Each row is a point on a tangle of strands that fork and nearly touch. The rows are in no order.
Two points are linked if the straight distance between their rows is under 87.7. Some points are linked to none.
J_790: 4 30 26 4 -14 22 -48 6 -39 33 -47 -7 -15 -42 11 -8 15 7 -31 -48 -14 12
J_87: 28 10 -25 -44 7 -6 42 14 -15 -17 30 -3 13 36 31 -23 -57 1 22 -20 10 12
J_338: 29 3 26 -35 -17 10 15 18 -6 8 15 7 -1 -42 -33 -6 -9 -14 -8 -24 -16 -40
J_237: 29 -10 30 31 12 -18 11 -6 7 27 5 9 -11 -6 35 -12 27 -17 -4 48 25 -6
J_676: 22 -5 -27 2 -25 -7 3 -1 -10 -21 33 2 7 20 -32 33 38 -62 10 12 26 47
J_336: 3 13 8 30 34 -27 4 -20 41 -18 23 52 15 0 13 1 60 10 -22 49 -7 -18
J_386: -37 -7 -23 25 8 -29 2 24 -10 39 -8 -6 -43 -40 14 -19 3 29 -24 19 -4 -25
J_118: 25 -11 30 17 24 -29 9 -16 30 27 -39 -10 -8 25 -10 52 16 -8 31 7 26 27
J_974: 0 24 13 -5 56 -17 -30 -32 19 12 15 37 7 -8 -30 18 21 36 -15 -30 10 -3
J_153: 10 4 -20 17 12 27 -31 -15 4 -47 28 47 43 -11 11 -36 22 -16 -30 6 -22 20
J_116: 22 -11 -24 -16 3 -6 40 8 2 16 -23 -52 -33 11 -14 46 -22 -8 44 20 30 38
J_653: 1 -35 -15 28 -1 2 26 -19 43 12 -8 -27 -37 11 -21 14 10 -17 16 41 -21 -28
J_650: 24 -31 -16 7 -2 15 22 -1 17 14 3 -29 -31 18 13 2 3 -28 29 39 -1 10
J_718: 5 -6 -15 6 3 49 -40 1 -35 -29 -29 2 35 17 -22 -15 32 -33 -30 13 -6 41
J_777: -40 47 -10 -10 -55 6 -3 29 -46 5 -15 -21 0 -13 32 -17 -50 3 10 -18 -19
 -7
J_984: 10 -26 22 50 -18 -40 -4 -18 28 31 -29 -12 -9 18 -11 44 23 -15 40 40 13
 -2
J_243: 9 7 18 22 -21 13 -25 1 -26 -16 -11 14 7 -33 -31 10 51 -23 -25 34 6 4
J_836: -63 9 6 -35 -36 12 8 21 13 -10 5 -8 11 -6 -50 27 -27 20 3 -16 -19 -52
J_197: -3 -15 4 17 -17 33 -40 -1 -18 -30 3 22 34 -3 17 -44 21 -20 -29 -3 -10 34
J_646: 40 -4 28 -15 -10 23 -8 8 -24 14 5 1 -6 -12 3 -30 0 -13 -5 -4 -4 -10
J_232: -1 47 -9 -29 -50 4 0 40 -42 18 -27 -19 -6 -21 24 -11 -51 16 8 -52 -13 4
J_914: 24 -25 -18 -8 -24 27 14 2 0 -7 -31 -42 -18 44 23 -21 -13 -16 26 28 2 23
J_587: 5 -12 -8 0 28 -13 37 -15 12 9 51 7 -6 20 32 -15 -12 -4 4 -3 5 -18
J_230: 25 18 14 -9 40 -12 -26 -12 -3 -12 29 38 25 -8 -2 8 33 8 -21 -10 20 9
J_417: 6 16 -13 -6 12 25 4 -18 12 -13 -8 -3 -11 5 -68 40 35 -21 6 0 -12 16
J_299: -6 -16 2 10 13 -55 5 -4 7 39 -10 9 -32 -24 -48 58 40 4 5 33 15 -19
J_752: -40 -20 4 30 -15 -45 23 2 10 11 37 -8 2 5 20 16 5 -3 14 22 25 -14
J_306: 46 -10 -10 3 -30 20 15 -4 2 4 -35 -8 -13 27 -42 43 28 -63 27 31 3 37
J_835: -41 -9 -1 28 0 -24 -22 -2 5 -16 33 28 24 -24 47 -28 -8 22 -31 -16 -13 0
J_626: -8 -23 -21 32 9 -18 23 -11 42 0 27 15 -23 8 -8 7 29 -9 7 43 -16 -23
J_586: 8 0 11 45 -34 -24 -2 -17 22 3 -27 7 -3 1 -35 52 57 -33 14 52 16 6
J_512: -9 9 -14 0 66 -20 -2 -21 26 28 7 16 -2 4 -4 2 12 32 -14 -17 15 -8
J_989: 34 37 7 24 35 7 -1 -18 23 -27 13 45 3 -18 26 -17 40 -1 -35 51 -12 -11
J_228: 16 -10 0 -20 2 22 28 -10 33 1 2 -11 -29 4 -45 2 -26 -2 25 0 -40 -44
J_636: 50 -3 -15 -43 6 -3 33 9 -23 -9 -4 4 20 44 41 -40 -47 9 -1 -43 15 31
J_543: 13 -1 -6 -33 -7 38 3 8 8 -20 8 -1 7 10 22 -37 -51 7 1 -39 -38 -23
J_798: 7 6 -17 27 19 16 -10 -12 -3 23 -3 21 -23 -43 22 -32 5 7 -28 -8 -27 -4
J_819: 6 20 -31 -39 -1 11 25 3 12 -34 38 1 8 23 3 -23 -56 2 21 -25 -19 -27
J_511: -20 -12 17 17 -5 -25 -13 7 -13 -11 18 11 24 14 67 -33 -25 27 0 -28 16 10
J_163: 8 -2 -35 -4 5 -20 34 -9 12 -4 39 1 -13 22 -23 33 5 -29 25 1 22 37
J_783: 8 -20 19 12 6 2 22 -4 26 1 -52 -30 -11 31 -30 60 -7 6 45 -17 6 33
J_843: -1 -16 31 7 9 -19 -24 0 -16 14 1 -9 13 11 36 -5 -2 8 3 -13 33 30
J_593: -55 9 -26 -4 5 -5 -12 9 -10 18 -32 -47 -13 -4 -11 21 -24 35 9 19 12 -6
J_40: -19 -19 14 13 -4 -1 -19 -17 29 -4 9 -4 8 20 -9 8 -2 7 11 -10 -12 -7
J_468: 14 -20 -28 -8 -25 28 8 15 -24 -29 29 -1 1 -5 -36 -9 34 -56 -5 35 8 31
J_848: 0 -22 28 29 4 -55 42 1 28 19 32 -10 1 25 10 22 5 4 45 13 29 -19
J_871: -13 -1 8 -28 -21 37 -20 -1 22 -29 7 7 17 13 -12 -20 -30 15 1 -31 -46 -36
J_86: 16 -16 37 0 30 -28 35 -12 20 21 19 -8 1 28 24 10 -22 14 26 -15 19 -17
J_385: 23 -8 40 3 33 -9 10 -10 -1 36 -18 -11 -19 -2 28 -13 -28 23 9 -17 -3 -23
J_662: 22 -5 6 -42 18 -4 -16 -12 0 -20 17 22 32 22 9 -10 -17 26 -7 -53 9 19
J_35: -75 -7 -29 18 0 -24 -15 3 -7 14 -19 -34 -25 -7 4 -2 -11 22 -5 26 -11 -26
J_486: -15 14 -33 11 55 -3 4 -18 3 17 22 22 -20 -28 11 -14 13 28 -28 -7 -1 -16
J_685: -14 -9 12 3 -19 -3 -28 4 -14 1 -9 18 11 -40 -22 -9 31 9 -30 13 -13 -18
J_150: -5 7 10 -27 19 -4 4 11 -7 -1 -24 -36 10 41 22 18 -64 32 29 -26 24 21
J_326: -33 26 -15 -15 -20 -3 -17 16 -31 4 26 9 15 -36 -14 -1 1 12 -27 -44 11 14
J_563: -2 9 -1 -37 24 16 -22 -13 1 -30 -7 3 24 29 -21 10 -23 10 -8 -39 -4 27
J_145: -7 -4 -35 8 6 1 22 10 -5 -8 56 -5 -7 -9 43 -25 -1 -20 -5 8 12 13
J_792: 39 -13 6 28 44 -12 18 -29 22 45 -7 13 -28 10 54 7 32 -6 -1 37 20 -8
J_68: 14 22 -3 4 21 -4 -14 -8 1 -42 38 59 43 -19 23 -23 32 -9 -34 2 13 23
J_406: 11 22 29 -25 -21 -15 0 32 -32 42 -26 -17 -12 -34 26 -9 -30 22 3 -62 -5
 -17
J_791: -35 -12 18 6 15 -19 -13 5 -1 33 -36 -40 -5 -1 -18 44 -8 28 16 5 25 15
J_435: -51 20 -8 -19 -19 3 17 9 15 -24 20 -2 20 9 -69 46 -19 4 24 -21 -3 -13
J_968: 7 -13 8 -9 -28 17 -4 14 -31 -4 -24 -31 -5 8 6 -13 -23 -11 4 0 -1 8
J_703: 48 1 37 25 -6 -22 -10 -13 10 -2 -15 15 0 7 31 10 52 -30 0 57 44 7
J_774: 18 -11 -12 -17 3 42 -22 -8 -12 -38 -29 -6 22 48 -26 -6 9 -10 -10 -19 -5
 51
J_152: -43 19 -5 12 -45 -23 -1 25 -20 1 5 -18 -4 -20 58 -24 -42 18 11 -4 -13
 -41
J_979: -22 -7 7 12 -20 -19 -5 14 -17 29 -10 2 -22 -54 -14 -14 14 9 -23 21 -7
 -29
J_315: -2 7 3 -31 -14 14 11 14 4 18 -5 2 -7 -40 -8 -12 -31 25 -7 -45 -29 -59
J_604: 38 -1 7 18 -17 3 -2 -3 9 5 -25 -2 -18 7 -48 45 57 -57 12 54 4 12
J_330: -3 14 18 -15 -24 41 -35 14 -41 12 -51 7 6 -9 26 -23 -15 14 -23 -61 -25
 14
J_717: -2 7 -31 14 -2 11 -6 8 -24 -11 20 7 -20 -27 36 -44 -8 -7 -20 -14 -5 13
J_919: -57 -15 3 42 -17 -39 3 -4 12 -23 52 4 19 -12 23 -17 5 8 -14 19 12 -1
J_207: -29 -3 4 -15 -22 54 -4 3 5 -20 -21 -10 7 13 -40 -13 -17 -2 -1 -13 -57
 -37
J_351: 41 12 11 11 -17 -1 -28 7 -28 -17 -8 15 21 -5 7 5 42 -40 -7 33 41 29
J_280: -42 3 7 -29 7 -16 0 10 14 11 11 0 4 -23 -22 15 -24 28 3 -29 -6 -42
J_133: -18 -1 0 -16 -31 62 9 10 -14 -14 0 8 5 0 -69 -8 8 -16 -8 10 -38 -30
J_540: -18 -2 -46 -1 19 31 4 2 -2 14 -17 -36 -38 -4 17 -18 -11 -3 -5 17 20 15
J_129: -2 14 -40 -30 9 3 28 6 -9 -5 10 -37 -20 9 -19 24 -21 -21 23 4 24 33
J_953: -39 -5 14 1 -45 -21 2 24 -14 -24 39 -3 28 8 54 -16 -42 14 11 -13 3 -13
J_725: -32 -14 -20 27 16 -13 11 -18 49 -15 40 31 4 -3 -5 -16 32 19 -19 37 -24
 -22
J_149: 4 -6 18 -25 14 11 8 -7 16 -9 -43 -38 5 42 -16 29 -39 25 41 -20 3 28
J_433: 43 0 4 -45 -14 -2 4 10 -11 -12 13 33 44 21 38 -31 -38 27 -14 -64 6 9
J_459: -5 -3 -8 -10 -35 48 4 25 -44 -17 4 -7 2 -12 -46 -14 8 -39 -20 12 -14 9
J_286: 8 7 14 -5 21 -1 7 8 -13 27 -36 -35 -20 -2 40 -13 -53 19 29 -24 7 12
J_379: -2 -18 5 19 4 -9 -18 -12 5 -15 9 1 19 28 13 10 8 -10 5 10 22 23
J_546: -6 25 17 -14 3 3 -9 6 -28 46 -33 -23 -18 -44 7 -1 -11 34 -13 -41 -5 -7
J_577: 13 30 9 16 39 9 -30 -25 11 -27 -21 45 12 -30 -18 -8 43 10 -48 38 -19 -22
J_215: -22 9 4 24 11 -12 -45 -2 4 -5 -17 45 9 -33 -19 -6 57 20 -51 38 -22 -34
J_93: 60 -4 -5 -15 19 4 28 -18 28 -13 -10 5 -1 43 -33 18 3 -27 35 4 -5 21

Follow the links from the first point to the second, and from the first to the third. Name the last point that the two ways share.
J_433, J_118, J_919: J_86
J_586, J_512, J_835: J_86
J_791, J_703, J_650: J_685
J_650, J_703, J_386: J_685

A fork is a point with three links, a tip a point with one. Leave the first point through the second and follow the links. Name the first fork or tip that comes.
J_512, J_974: J_116
J_68, J_230: J_86
J_626, J_653: J_435
J_330, J_790: J_511
J_150, J_149: J_306
J_315, J_338: J_685

A fork is a point with three links. Follow the links from the first point to the second and name the forks in between, in order.
J_848, J_790: J_511
J_791, J_836: J_685
J_984, J_752: J_86
J_385, J_777: J_86 > J_511
J_790, J_798: J_511 > J_86

Name the points in between on the shortest way along the links from the first point to the second, in order.
J_774, J_116: J_563 > J_662 > J_433 > J_636 > J_87 > J_819 > J_543 > J_871 > J_207 > J_133 > J_459 > J_468 > J_676 > J_163 > J_129
J_243, J_650: J_685 > J_215 > J_577 > J_989 > J_336 > J_725 > J_626 > J_653
J_149, J_662: J_150 > J_286 > J_385 > J_86 > J_587 > J_145 > J_717 > J_798 > J_486 > J_512 > J_974 > J_230 > J_68 > J_153 > J_197 > J_718 > J_774 > J_563
